Each row is a point on a tangle of strands that fork and nearly touch. The rows are in no order.
In the rows, 128 means zero.
Points whose rows are less than 90.3 apart are linked; no others are. Some points are linked to none.
sog: [121 124  84 120 142 115 135 195 166 147 115 153 121 113 163 100 148 125
 172 175 182]
zulef: [109 144 102 113 115 128 184 196 174 154 118 119 146 126 125 108 120 132
 185 149 161]
rizi: [120 159 182 112 134 169 119 117 121 131 133 133  91  77 180 115 178 156
 111 135 126]
Tolu: [127  96 117 112 148  85 134 115  88 163 126 122 141 187  99 103 111  93
 104  83 155]
genis: [156 137  71 136 138 133 119 135 208 109 100 195 133 127 104 130  95  85
 188 102 111]
vorun: [147 124 108  99 151 111 142 153 179 136 155 173 110 137 148 102 155 111
  98 134 181]
los: [ 82  81 179 116 137 170  88 113 102 148 126 148 128 140 148 151 137 160
 112 127 142]
Dosul: [107 127 119  95 133 105 119 128  77 178 111  92 127 170 126  85 119 104
 124  74 167]
sek: [117 142  98 149 111  98 105 155 189 145  67 174 125  63 129 130 133  75
 198 148 134]
kot: [161 188 139 137  87 112 162 115 200 116 111 159 159 105 127 110 155  91
 156  92  91]
kebug: [155  92 120 126 173 106 105 148 153 135 111 164  84  89 140  86 153 122
 148 171 161]
dege: [143 122 116 144 222 124  98 133 109 118 183 145 122 112 157 151 115 170
  87 183 140]
Datap: [174 111 100 116 144 123 159 128 192 119 143 141 121 125 100  70 139 100
 132 150 146]
zapen: [187 122  96 154 168 127 127 123 154 103 131  97  97 115  88  67 133 131
 127 174 132]
duva: [140 162 134 121  76 128 197 145 155 130 133 100 137 150  97 105 129 105
 122  94 149]
vufu: [118 108  75  94  99 103 140 117  93  92 147  86 113 137  98 175  90 103
  90 144 102]
sep: [ 81 107  57  97 148 120  75 111  48 133 101 109 131 145 170 172 120  88
  62 141  95]
Biz: [144 196 150 125  96 102 196 133 170 113 106 158 174 102 148 113 152 102
 172 128 108]
lugor: [101  65 150 118 146 125 115 118 109  89 140 106 106 139 128 160  96 176
 148 152  77]
Kore: [100 113 138 104  95 141 140 132 100 102 153 101 111 132 156 149 121 161
 120 118 124]
vibu: [122 143 198 170 137 164 127  68 126 141 120  85 150 167  70 151 139 126
 117 117 113]
sopeb: [133 130 115 131  93 121 152  91  75 132 138  66 125 169  67  98 111  80
 121 113 124]
kesa: [175 117  80 180 118  85  75 121 193 138  77 153 111  94  89  92 142  89
 168 139 108]
Zivu: [158 126 193 164 137 113 143 102 110  98 109 127 140  91 133  88 139 156
 175 148  81]
bef: [127 151 151 125 162 132 116  98 132 173 103 123 106 155 102 114 156 114
  69  99 162]
Zami: [ 88 125 140 118  79 165 130 164 115 149 144 135 134 146 175 124 152 142
 112 109 169]
pigol: [105 133  76 106  96 142  87 145  83 128 150 109 134 145 166 178 128 147
  51 122 133]
fezi: [ 99 166 155 117  92 145 188 156 138 130 139 139 147  92 176 110 161 118
 156 139 147]
lum: [167 125 120 136 105 128 172 131 181 111 129 119 120 120  96  78 129 102
 177 143 126]
tifo: [100 170 130 100  87 125 131 122  63 146 128  80 116 123 143 131 140 131
  85  81 152]
pekal: [135  71 117 143 151  95 112 167 122 126 127 132 131 156 134 124 102 186
 176 129 129]
Siven: [164 115 106 111 170 101 123 113 202 132 142 186 124 131 120  90 145  91
 105 146 146]
tev: [124 149 151 120 121 181  99 149  94 112 146 125  86  74 193 109 159 164
 126 160 129]
fum: [122 110 131 142 148 141 130  82 106  90 157  66 129 150  69 169  92 134
  99 173  93]
Lebez: [126 151 115 106 104 125 166 164 171 168 113 147 146 159 113 123 142 105
 126  64 170]
gor: [ 93 151  98  95 113 125  90 117  68 143 123  72 122 128 136 173 115 141
  61 117 120]
gopo: [115 140 112  94 102 179 110 138  77 141 158 118 101 109 168 140 143 117
  59 144 169]
kar: [107 107 115 117 163 130  98 102 106  81 141  83 121 139 103 196  96 148
  88 169  94]
zar: [109 175 145 111  75 147 137 111  68 121 147  89 122 104 165 152 135 149
  77 102 127]
dusa: [148 119  91 132 143 131 149 159 183 133  96 192 134 116 101 121  93  79
 214 126 124]
Tireg: [117  81 127 126 150 154 108 161 133 134 157 186 131 158 191 106 146 148
 112 146 173]
Vefi: [143 164 176 135  98 125 143 139 144 127 106 143 146 120 167 118 160 174
 152  77 114]
kaso: [119 170 202 128 153 162 120  99 148 133 124 118 109 107 133 131 165 163
 105 118 128]
ger: [137 149 204 145 145 153 142  72 111  93 139  89 131 101 118 126 131 159
 133 159 100]
gik: [ 96 105 135 101  89 130 125 141  89 176  93 156 158 150 137 118 132  83
 144  69 165]
zerut: [152  56 161 128 134 143 151 104 122 132 138 151 140 153  71 128  88 111
 157 123 109]
tovas: [ 79 112 105 106 118 159  91 117  92 100 121  97 110 143 162 203 131 162
  84 135  82]
Sut: [157 180 100  99 101 142 154 167 139 100 158  82  95  87 141 113 118 148
 118 145 149]
fusol: [134 136  88 123 169 122 107 122  96 122 169 120 134 136 151 175 106 161
  51 135 134]
mibe: [138 105 140 134 107 151 148 156 139 121 107 174 143 100 129 145  97 118
 214 102 112]
nol: [ 82 140 107  97 109 109 102 123  61 155 119  77 125 163 138 117 116 125
 107  80 145]
vazom: [117 110 119 141 175  81 124 103  78 160 146 118 147 191 115 132 111 114
  74 101 153]
Seveg: [ 96 127 107 106  88 139 136 171 124 157 139 137 148 173 145 142 139 135
 107  91 183]
gaka: [152 150 178 149 119  94 150 136  98  87 110 130 134  77 168  88 151 164
 179 146 109]
nabat: [ 72  71  73 126 124 107 135 154  86 105 178 152 157 181 174 156 120 119
  92 141 151]
fam: [103 148  85 129  98 163 103 204 121 118 156 113 122 129 186 116 137 161
 139 176 166]
bogu: [ 63  84 162 102  94 130 133  89  60 106 120 106 119 128 142 152 125 111
 117 129  95]
zezik: [ 85  99  46 107 135  88 108 124  52 121 140 119 139 163 160 155 112  93
  66 123 124]
Tutab: [130 144 154  94 118 152 109 128 172 158 117 162 103 129 148 124 176 130
 100  82 140]
kanap: [131 119 169 141  79  85 173 141 112  88 150 110 141 142 142 142 105 146
 195 120  65]
pul: [121  45 113 116 161 109 133 153 111 109 167 161 140 145 156 123 105 150
 150 163 152]
Zum: [154 132 160 163 124 165 134  42 137 146 101 147 145 134  69 115 146  66
 128  92  84]
Ves: [134 193 117 164 105  72 122 129 149 102  70 192 147  66 144 125 142  85
 208 127  89]
kav: [137 154 171 107 102 134 176 110 110  92 149 115 133  82 151 100 140 137
 128 135 125]
Teved: [ 75  70 118 126 153  99 104 123  77 148 143 147 148 197 153 164 125 140
  98 105 138]
Kegi: [108 140  75 134 165  87 108 111  76 139 154 102 144 173 134 182 108 140
  44 108 126]
Pufe: [145  99 121 109 137 128 165 147 142 100 142 114 104  90 121  84 109 124
 153 167 155]
pokeg: [109 179 115 112  90 139 165 119 179 129 101 196 160  93 125 156 125  62
 174  93 112]
fiziv: [131 140  60 111 108 120 141 189 124 103 166  92 130 118 151 141  95 157
 129 168 158]
pegi: [124 104 169 116 116 161 112 121 127 157  90 182 145 129 136 156 131 135
 136  63 130]
bibir: [145 106 103  98 161 128 129 108  81 117 176 131 126  98 133 143  91 106
  54 167 157]
sugef: [136 104  89  90 109 139 125 145 102  79 155  94 103  74 150 142  96 145
 132 174 114]
vel: [ 72  85 114 132 184  92  97  96  66 126 152 130 141 178 146 173 116 117
  72 137 129]
tani: [146 129 130 111 118 135 132 151 189 132 100 164 127 101 148 109 148 115
 165 108 132]
Dar: [ 66 140  97 123  89 171 153 188 131 137 153 110 152 137 172 127 126 146
 146 165 162]
nebe: [114 201 135 130 105 106 166 158 172 134  93 170 171  86 177 119 164 110
 187 139 109]
zusi: [138 123 116 181  98  81 151 160 103 107 108  74 108  96  98  99 112 146
 188 149 128]
fop: [142  89 117 144 154 115 133 106 118  95 168  91 125 182  67 142  92 159
 115 163  94]
Lasu: [142  96 135 122  86 112 164 138 130 148 141 121 137 192  77 140  90 108
 150  81 130]
gani: [ 96 109 170 115 182 167  91 108 103 155 141 137 108 141 139 156 151 150
  77 149 162]
Neru: [122 176 115 147 116 130 173 163 163 137  87 172 159 102 118 139  98  95
 231 118  99]
lome: [ 92 141 128 101 169 141  55 105  56 139 128  85 122 116 140 182 121  89
  68 160 149]
relu: [ 97  86  87 111 126  84 148 133 104 101 152 118 113 195 124 178  98 133
  98 121 100]
Nof: [143 132 114 115 179 148  75 142  99 117 163 116 110 101 161 159 115 173
  93 186 132]
laves: [124 120 152  94  97 146 128 109 147 152  97 191 136  93 142 130 151  70
 131  81 133]
lov: [136 138 146 139  99 125 147 115 127 135 144  78 128 194  79 139 110 170
 118  85 109]
vavo: [165 174 167 151 137 107  94  73 189 127 107 140 125  90 128  88 175 116
 147 140  66]
sevor: [153 170 155 137 123 167 149  81 129 119 144  80 111 110  86 112 141 123
  71 132 130]
kiv: [153 139  97 166 118  96  68 111 182 116  67 172 103  74 105 119 123 100
 188 112  92]
fipu: [112 115  81  96 134 151  81 126 105 120 112 102 134 119 153 222 124 130
  62 159  69]
liga: [173 179 131 159 106 114 144 132 177 111 109 106 111  97 123  63 161 143
 155 126 110]
Pegeg: [157 153  90 130 170 119 103 176 139 134 150 128  95 134 164 111 143 192
  97 141 155]
sir: [138 145 129 140 120 112 118 126 107  92 138  61 106 103 120 140 110 202
 135 141  85]
Tupe: [ 84 137 150 104 118 128 113  75  51 111 120  67 119  97 130 186 114 104
  85 145  87]
sib: [181  87  95 182 168 105 133 133 138 114 142 116 126 162  75  82 101 156
 154 153 116]
zito: [121 128  80 104 121 105 161 175 135 112 171 118 133 152 134 138 104 144
 125 136 168]
Zoreg: [ 82  98 111 118 128 131  91 130  96 112 143 113 127 181 152 177 126 191
  90 126 116]
Gine: [108  96 127 132 195 114  93 112 107  97 157 115 131 148 138 178 101 174
  99 172 108]
tet: [146 147 126 120 130  88  79 144 190 135 106 141  76  77 140  83 172 116
 153 151 124]
metu: [153 143 133 146 222 140 109 114 133 112 167 120 115 127 112 142 112 155
  78 187 146]
vude: [175 134 168 166  82 134 152 129 139 134 134 129 144 166  94 137 104 140
 176  70  74]
Rupe: [151 110 162 131 153 160 140  84 149 128 135 123 116 138  76 105 127 121
 109 138 128]
fef: [139 120 161 139 125 145 136  67 103 168  95 122 140 140  69  90 123  63
 132  89 117]
Mupet: [116 135 108 106  83 110 151 110  78 110 146  56 111 151  90 140 101 106
  89 113 114]
ber: [158 134  98 116 126 127 112 109 207 125 107 195 128 135  94 135 124  93
 136  90 115]
sak: [139 169 117 124 106  91  64 133 210 139 103 168 105  76 142 109 155 105
 161 126 108]
Fakiv: [129 142 127 132 191 128  82 106 107 112 159  96 149 132 120 227 102 120
  51 172 141]
bem: [131  87  95 143 182 100 111 165 113 125 163 156 122 124 172 110 122 160
 140 172 164]
zod: [118 184 101 118  89 130 178 174 127 109 149  79 124  91 148 118 119 152
 164 147 153]
Nifo: [117  67 121 146 119 117 110 189 122 132 108 146 137 134 153 129 111 166
 216 137 133]
dok: [ 77 128 140 116  65 154 131 153  93 108 153 108 130 117 192 141 145 155
 117 122 137]
Fen: [121 108 158 116 159 146  96 106 124 180  87 173 141 161 106 145 126 114
 107  64 144]
dut: [ 97  97  70 108 105 129 117 166 106  70 143  93 114 108 170 144 108 154
 147 173 112]
Pok: [113  89 186 127 115 171 104 124 119 148 109 162 143 125 156 138 136 168
 151  98 118]
Zoleb: [116  72 138 107 136 121 132 116 100 123 151 121 132 158 111 143 103 137
 104 122 139]
kuvo: [143  92 107 104 132 136 162 152 163 148 119 194 159 145 113 131 104  87
 156 106 158]
melug: [142 126 144 149 107 122 146 112 107  73 149  67 115 130 105 135  98 169
 148 155  62]
Negu: [148 145 132 129  88 117 153 143 139 107 148  73 121 154 111 132 108 184
 132  97 115]
sune: [167 121  99 145 117 125 158 140 197 118 105 154 135 107  87  90 119  72
 199 137 113]
Per: [148 101 167 158 128 145 146  96 120 100 149  94 124 137  85 108 103 147
 168 149  81]
mizem: [102  88 119 127 128 129 101 157 122 130 154 134 135 189 169 156 131 198
 110 107 139]
pel: [153 193  93 195  99  73 112 118 169 111  80 160 143  82 109 125 138  85
 199 119  78]
dus: [149 103 139 133 183 127 146  96 133 127 159 145 126 150  85 111 116 122
  77 149 155]
Kope: [111 136 157 160 199 128  95  95 105 108 148  96 150 164  99 193 111 117
  75 165 162]
nak: [120 101  99 160 131 103 123 184 147 149  82 151 117  91 136 107 146 114
 186 160 170]
kazo: [156  74 156 136 119 126 154 131 133 115 133 124 130 127  89 106  95 140
 190 135  95]
gafa: [146  89 122 138 184 116  96 157 148 145 112 187 119 131 161 110 146 174
 149 132 142]
Demov: [113  98 109 113 142 143 143 170 155 149 149 200 158 143 171 117 146 112
 135 135 181]
ledi: [158 142 146 196 116  91 151 137 112 110  98  92 105  86 111  85 139 160
 168 136 121]
pudol: [105 130 132 114 161 163  75 134  79 147 162 147 115 149 167 155 143 151
  49 143 166]
rilin: [130 127  90  85 137 126 113 118  57 141 150 102 120 108 128 142 111  94
  55 140 161]
zokiv: [133 126 106 152 180 100 143 118 108 128 195 123 139 160 131 148 102 157
  66 124 140]
tutoz: [103 115 166 105 102 158 116 120 102 167 110 156 122 120 165 108 175 101
 110  99 171]
sol: [117 133 109  82 136 128 129 121  70 152 133 110 106 120 128  96 124  85
  73 120 182]
latez: [160 173 151 153 140 130 123 116 161 113 117  91  86  83 131  81 165 153
 123 148 106]
zon: [136 149 102 113 125 130 110 139 113 102 152  77 120 118 130 170  99 186
  94 141 101]
losu: [ 67  69 115  95 109 116 114 102  50 113 125 103 113 155 141 154 114  93
 109 126 113]
bizu: [110 170 179 152 125 150 127  81 108 120 139  58 129 146  80 161 123 150
  95 113 112]
kimum: [121 151  82 126 138 103 153 183 205 171 102 153 136 116 132 108 135 114
 178 158 160]
fuzi: [181 144 100 156 101 156 132  99 197 135 116 152 137 161  71 108 143 109
 156  85  76]
dufe: [ 96 147 147 117 165 148  82  83  70 121 124  66 132 112  96 172 104  87
  80 161 145]
paz: [103 129 165 112 142 142 114 100 103 158 112  98 115 150 103 135 131 137
  88  97 155]
Lut: [176 143 161 191 119  95 143 120 126 112  87 121 136  89 116  76 150 133
 183 142  87]
Rus: [143 137 139 131 122 127 139 156 149 124 128 104 110 127 130 105 128 176
 144 112 137]
Fal: [181 162 167 161  74 118 199 122 128 104 145 128 168 153 106  99 128 120
 184 118  82]
moku: [ 65 106 100  95 137 130  80  98  39 132 106  85 112 134 150 146 113  94
 100 128 112]
Fuzet: [134 130 130 119 148 137 135  76  96 157 118  93 117 147  74  80 125  67
  89 127 157]
Telur: [156 179 134 130 146 178 123  95 123 115 157  75 116  96  85 152 109 132
  71 168 124]
vodaf: [172 132 101 148 199  90 118 149 175 135 134 156 104 134 137  88 138 149
 114 137 148]
lefi: [120 104 186 126 199 154  98  91 155 154 114 167 131 146 109 141 144 113
 100 138 157]
tane: [161 124 135 140 133 142 104  83 185 104  98 188 126  79 100 113 116  93
 174 123  74]
Nis: [145 164 103 134 161 122 129  99  97 139 154  84 123 158  86 132 115 124
  34 113 155]
dumo: [126  73 162 121 110 137 147 101  95 153 112 159 140 143  86 135  95  80
 153  90 120]
Ziv: [107 105 171 124 108 184 116 143 135 138 109 174 137 104 190 114 160 142
 151 120 133]
defat: [105 103  60 147 117  94 113 189  94  96 128  96 110 122 154 147 110 161
 162 172 130]
fesin: [ 88 100 141 104  92 147 112 128  68 164 113 126 138 137 160 100 147  95
 132 101 169]
Zeril: [142 114  88 122 151  86 160 148 131 108 187 124 134 165 132 137 100 154
  87 127 154]
Zuva: [ 89 142  92 127  69 128 132 178 119  91 144  77 132 128 175 159 124 182
 160 130 101]
faf: [178 133 133 149 102 138 151 135 179 136 119 141 140 158  80 115 122 132
 157  74 100]
bapi: [ 78  95 101  98 108 133 183 173 120 157 152 140 164 168 133 143 111 101
 143 143 176]
muf: [107  85  99 131 133 152 104 164 104 115 182 163 139 144 201 116 135 142
  99 175 170]
nura: [151 120 129 115  98 147 162 134 159 139 107 180 144 135  91 134 106  76
 159  80 130]
Sef: [103 133 145 136 127 105 114 101  96 142 128  63 124 198  80 160 106 149
  94  86 117]
Vobef: [123 151 116 179 102  85 114 152 154 133  48 174 133  45 133 131 157  88
 196 128 117]
momuz: [117 157 143 139 104 122 124 166 167 145  82 175 142  74 190 116 178 117
 198 133 116]
Gevu: [119 111 213 150 115 132 150  70  81 149 111 115 148 148  95 134 118 109
 138 102  87]
baf: [153 166 168 130 104 140 181  95 126 100 145 101 126 102 109  96 146 122
  98 126 110]
lapo: [118  90 122  91 113 137 145 146 123 169 105 178 154 148 126 124 127  68
 135  97 171]
viz: [177 181  98 189  92 112 121  98 179 101  94 158 144 110 106 110 142 103
 194 106  56]
niro: [106 149 159 134  88 172 135 163 148 135 113 190 157  96 202 113 169 123
 175 131 122]
telid: [111 185  85 139 118 115 139 162 187 158  73 167 144  76 130 134 133  93
 219 132 114]
gez: [145 140  89 128 121 103 157 119 106 122 169  91 132 186  79 125 103 126
  63 110 155]
duzi: [155 162 122 107  89 114  78  89 216 130 130 175 121  84 121 121 135 100
 144 104  90]
gana: [130 143 182 115  98 136 144  79 123 135  82 195 149  92 139 126 154  74
 132  72 103]
dak: [109 115 171 119 105 130 163  80  80  78 157  88 130 102 119 134 109 122
 118 144  95]
Zuze: [117 166 150 143  81 106 189 174 137 120 134 107 160 134 139 131 114 150
 196 114 116]
gufa: [ 95 148  75 111 156  93  80 113  65 142 120  71 125 166 124 166 110 119
  68 110 121]
Vaka: [139 166 201 137 133 147 129  77 166 137 105 134 129 113 119 119 168 128
 103  99 102]
Zotag: [197 156 102 188 106 139 129 111 178 131  99 138 134 136  84  99 147 127
 188 100  63]
Bina: [137 166 169 119 105 147 127 144 173 146 117 146 117 119 167 107 177 163
 123  95 131]
Zabad: [ 89 140 182 131 137 152 120  70  74 102 132  68 131  96 104 177 112 108
  91 162 111]
Voz: [136 165 146 136  83 130 155 159 160 140 109 152 155 135 143 141 134 156
 173  64 114]
gasi: [113 146 149  99  98 169 147 155 134 121 143 145 112  88 191  95 169 121
 129 149 162]
Menum: [174 113  72 149 161  84  87 134 201 128  94 192 122 110 108  97 117  96
 165 139 127]
rig: [146 126 135 152 176 176 134  74 143 117 153  90 126 151  57 126 134 123
  98 174 140]
zovi: [183 119 101 161 167 161 140  87 162 115 149  95 119 148  66  90 143 139
 119 179 117]
lari: [122 150 176 143 188 167  90 110 128 110 143  89 120 129 112 189 123 147
  84 161 162]
rop: [166 121 144 141 147 160 116  81 189 130 104 160 123 105  95 108 146 123
 148 126  81]
Tenev: [165  88 144 151 126 133 137 139 135 125 105 164 137 117 102 117  84 123
 218 115  93]
durut: [139 143 146 136  90 149 159 107 115 134  90 182 149 132  98 137 111  67
 158  47 106]
vufur: [149 101  97 138 169  78  89 150 182 147  95 187 104 101 136  94 144  98
 152 155 148]
lala: [ 87  84  73 118 119 128 116 172 104  98 168 139 149 157 189 137 116 150
 113 167 149]
Nus: [118 138 146 133  87 104 163 154 109  95 143  95 132 115 152 122 119 166
 181 131 109]
Mokiv: [137 123 132 104 106 141 148 101  95  77 159  86 109  70 127 129  96 127
 110 168 103]
Bam: [105  53 136 107 113 143 126 147 112 129 142 157 142 141 152 132 118 148
 161 139 136]
Deda: [114 111 138  94 105 139 167 140 133 135 132 132 125 124 126 107 131 101
 118 124 184]
Metuk: [151 153 172 129  93 138 177 112 125 116 100 190 168 108 134 132 135  93
 154  79  97]
fom: [112 100 122 183 100 105 143 179 132 155  64 146 121  81 124 136 140 111
 201 143 146]
mur: [184 144 147 154  94 137 178  99 156 105 134 122 137 132  94  81 148 121
 166 123  86]
bazu: [100 160 127  98  90 150 134 135 180 146 100 200 154  94 159 147 152  70
 157  98 138]
kapo: [133 154 179 143 162 162 115 113 122 111 129  92 100  92 134 130 136 180
 121 150 117]
bol: [127 101 144 156 204  94 135  99 109 166 155 158 155 177 118 134 130 121
  70  98 157]
lifim: [146 154 107 127 131 105 139 156 176 122 110 115  75  72 140  69 168 117
 149 163 153]
doguk: [179 100 101 173 169 100 112 133 165 130 102 137 106 131  82  72 131 138
 149 155 123]
mugur: [171 103 123 166 157 127 130 111 144 119 153  94 128 193  66 111 106 169
 148 147  97]
Botu: [144 144  48 110 118 108 112 168 122  99 157  93 124 124 151 164  93 177
 101 145 127]
Mip: [146 162 179 130 116 137 134  67 170 134 101 176 146 102 118 118 155  95
 128  93  82]
zeted: [ 90 129 123 116  83 122 128 141 102  82 144  87 109 135 170 173 124 187
 137 114  72]
ler: [171 163 126 125 177 155 118 118 140 119 157  94  94 104 100 123 116 156
  81 173 141]
Tuvu: [ 90  99  93 111 125 143 158 176 129 144 169 159 163 163 171 126 125 112
 127 161 194]
dobe: [136 139 119  97 145 173  74 128  97 127 164 102 117  75 149 184 114 159
  83 184 105]
Val: [111  98 122 142 112 149 130 182 144 150 101 174 155 107 150 135 113 133
 222 133 132]
fesa: [118 150  89 123 153 112 108  90  71 141 138  57 131 161  81 151  95 103
  63 131 138]
Gev: [133 138 146 122 120 134 111 102 126 179  78 148 142 154  99 124 135 101
 120  36 134]
Ferot: [102 124 150 125 152 113  99  91  86 163 109  79 133 183  95 129 108 123
 110  85 136]
toba: [128 135 115 111 122 177  99 166 113 118 163 122  98 109 184 121 143 165
 111 161 151]
mapi: [115 175 167 138 106 118 143  77  74 119 131  58 126 137 102 132 123 132
  92  98 107]
Mumav: [142 178 145 114  85 119 173 134 186 135 116 131 129 117 123 110 162 106
 131  84 132]
Kedu: [ 79  79  95 125 128 122 107 144  69 140 151 154 151 187 173 125 131 118
  88 118 166]
dipu: [ 95 140 115 131 108 151 144 186 159 149 112 143 137  96 179  95 155 130
 186 169 157]
guko: [147 145 146 132 175 134 113 106 169 156 135 135 120 173 106 127 148 149
  62 105 148]
nilab: [110 111 213 137 129 145 154  67  94 107 137  99 142 118  96 140 124 130
 126 135  96]
vom: [139 135 120  98 114 141 157 101  99 125 138  98 105 117  96  96 128  87
  73 124 170]
lom: [138 145 143 109 155 145  97 144 176 160 137 171  90 148 154 118 179 154
  82 114 156]
pag: [151 176 167 142  72 102 201 143 123 101 138 108 155 145 129 115 132 136
 150 100  99]
Kule: [162 121 138 155 137 173 138  62 164 143 124 134 135 158  56 104 158  97
 121 130 107]
vogal: [129 131 124 142 111 113 131 173 119 121 122  93 112 103 159 109 130 178
 179 133 140]
sated: [111  94 178 112  76 136 158 121  90 144 118 150 153 131 129 140 123 107
 153  78 118]
Zope: [161 180 176 137 133 120 139  88 173 113 118 136 103  78 144  79 179 126
 124 145  88]
favi: [122 126 113 121 130 105 134 145 115 165 131 147 135 181 137 126 141 135
  79  76 182]
liguv: [ 79  73 152 115  68 138 150 148 104 128 141 141 153 147 148 152 114 118
 173 116 123]
tol: [133  95  87  95 142 127 132 134  99  92 176 116 114 114 138 148  92 136
  99 176 134]
dudi: [105  85  45  89 115 102 130 130  76  96 127 114 120 144 140 185 110  89
  69 136  99]
Paze: [142 148 117  91  97 112  95  96 210 144 119 190 129 112 115 129 138  67
 114  92 124]
peb: [163 150 119 129 144 120 109 105 214 138 126 138 111 142  97  99 158 128
 102 122 114]
sasu: [127  75 166 138 149 135 109 129 110 114 111 124 109  96 143 113 117 176
 178 158 114]
Bez: [ 83 120 107 111 155 147  62 117  48 144 144 121 128 141 164 165 131 124
  52 141 148]
Bup: [137  94 148  94 152 145  92 119 178 151 112 207 111 109 146 121 151 116
 124 123 134]
Sis: [131 158 164 124  98 119 175 139  88  82 135 130 151  81 187 100 151 150
 160 160 125]
tav: [144 133 133 120 143 118 135 140 144 148 147 142 123 167 120 130 137 166
  77 106 162]
reb: [110 141 112 124 120 129 185 180 166 167 110 148 150 114 110 131 105 113
 218 142 121]
pof: [108 168 128 102  99 147 109 105  75 120 137  70 122 103 146 190 131 158
  61 113 100]
Nir: [162 117  89 172 181  68 116 173 142 148 114 149  99 121 145 100 146 164
 122 144 165]
totog: [ 99 157 152 121 186 128  87  91  81 144 121  69 126 150 103 134 115  97
  87 138 177]
mam: [127 107  81 152 113  75 134 180 111 100 132  79 106 132 115 116  92 155
 184 165 138]
buzik: [143 182 115 151 109  97 154 161 166 126 104  93 105  88 131  77 150 124
 168 139 145]
kapot: [144  95  93 153 167  76 134 184 133 126 137 137 123 130 139  94 115 153
 149 161 172]
nezi: [127 112 134 120 123 127 122 165 149 151 132 143 144 179 134 141 127 184
 126  86 140]
Kuzu: [115 143 168 102 140 187  95 112  77 123 153 111 106  77 157 169 140 156
  84 166 130]
tede: [158 124 117 158 128 129 112 126 161 109  76 187 121  73 121 114 113  98
 209 105  90]
Neza: [127 148 219 164 153 165 123  71 149 148  99 116 143 126  92 143 159 115
 117 108 118]
lelem: [124 144 138  84 122 145 120 152 177 137 139 155  81  92 172  94 180 119
 122 144 150]
vevu: [104  55  99 119 166 108 116 125 102  77 148 124 118 153 142 160 100 167
 123 169  95]
toz: [131 148  92  92 124 114 160 162 200 154 127 165 133 148 139 121 151  98
 120 111 175]
Zevef: [151 124 140 175 159 116  98 131 131 133  97  95  88 119 105  99 130 189
 136 144 127]
duso: [102  87 109 107  96  94 167 157 116 139 147 133 143 190 113 143  94  95
 138 107 154]
dil: [139  84 125 126  92 112 167 115  94 141 143  97 128 189  64 110  95  84
 124 106 122]
kasi: [ 73 173 132 132  80 165 171 182 143 147 132 123 159 111 186 111 152 139
 173 161 145]
Sez: [157 126 167 155 183 140  66 100 189 145  87 151 107 110 104 112 144 137
 152 134  92]
kulur: [142 128 136 154 161 141 110  70 123 179  91 123 153 178  57  95 134  67
 115  93 126]
tamo: [128 120 209 140  92 112 157  96  68 137 108 151 164 137 117 145 119 114
 149  75  83]
dalo: [115 160 125 114  90 144 161 178 183 162 110 159 161 142 126 150 126 127
 169  80 139]
kagul: [105 171 128 107  71 132 194 160 134 124 151  93 139 124 139 128 127 133
 133 109 162]
tanad: [107 139  90 107  96 169  74 158 102 107 155 120 125 139 190 169 126 176
  79 140 116]
sim: [140 102 130 160 180 104  93 156 129 136 121 117 109 139 132 117 114 206
 141 142 132]
paru: [117 107  90 115 153 131 141 177 170 151 114 212 164 132 153 131 119 108
 181 130 160]
tave: [155 107 129 136 208 106 135  88 177 137 161 177 130 137 114 101 141 103
  73 144 148]
lisu: [121 151 140 145 189 118  99  87 100 165 116  80 145 194  76 119 122 105
  90 109 165]
gize: [155 134 151 162 196 122  75 127 170 146  95 128  88 116 113 103 155 160
 134 158 126]
ravuf: [149 101 154 108 176 136 114 114 173 131 121 164  93 102 126  99 148 119
 132 155 132]
zada: [123 127  94 113 175 136  78 117 104 124 148 105 151 121 147 231 111 137
  50 179  95]

Follow the links from the first point to the second, and from the first to the third. Name the last point that the two ways share.
lugor, Zuze, liga | lum
gasi, fuzi, tol | kasi
tet, fop, vogal | lum
Lut, duso, vel | Demov
kaso, dobe, Val | nilab
zusi, Mip, Nifo | nilab
lapo, fezi, dumo | kaso
Bam, sim, sevor | sated

A fork is a point with three links. Follow the links from the first point to the second and name the forks in between, in order.
gani, favi | dufe > Ferot > tav
nak, Lasu | sog > kasi > kaso > Vaka > gana > kuvo > Demov
vodaf, ravuf | sated > kazo
Negu, Zuva | Ferot > tav
sevor, vom | sugef
pigol, melug | gor > gufa
defat, liguv | sugef > nilab > sated
Botu, tol | kazo > sated > nilab > sugef
dusa, Kope | lum > Nus > Ferot > tav

Name the points in between on the shortest way along the links from the first point to the second, in order.
lov, Fakiv | Sef > Ferot > paz > bef > guko > tav > nezi > mizem > Zoreg > tovas > fipu > zada
vazom, Zevef | Tolu > Dosul > nol > tifo > zar > pof > gor > gufa > Kegi > fusol > zokiv > Zeril > zito > fiziv > Botu > zon > sir > melug > Per > kazo > Tenev > mibe > Val > Nifo > pekal > sim
Kore, lome | dok > Zami > Seveg > favi > tav > guko > bef > paz > Ferot > lisu > totog > dufe
tutoz, dipu | fesin > gik > lapo > kuvo > nura > durut > Metuk > gana > Mip > Vaka > kaso > rizi > tev > toba > fam > Dar > kasi
dus, Ziv | tave > Siven > Datap > lum > mur > Fal > pag > Zuze > Nus > vogal > Rus > Negu > lov > Sef > Ferot > lisu > totog > dufe > lome > Bez > pudol > gani > los > Pok
dil, bibir | Lasu > duso > bapi > Tuvu > Demov > paru > kuvo > nura > durut > Metuk > gana > Mip > Vaka > kaso > kapo > ger > nilab > dak > Mokiv > sugef > tol
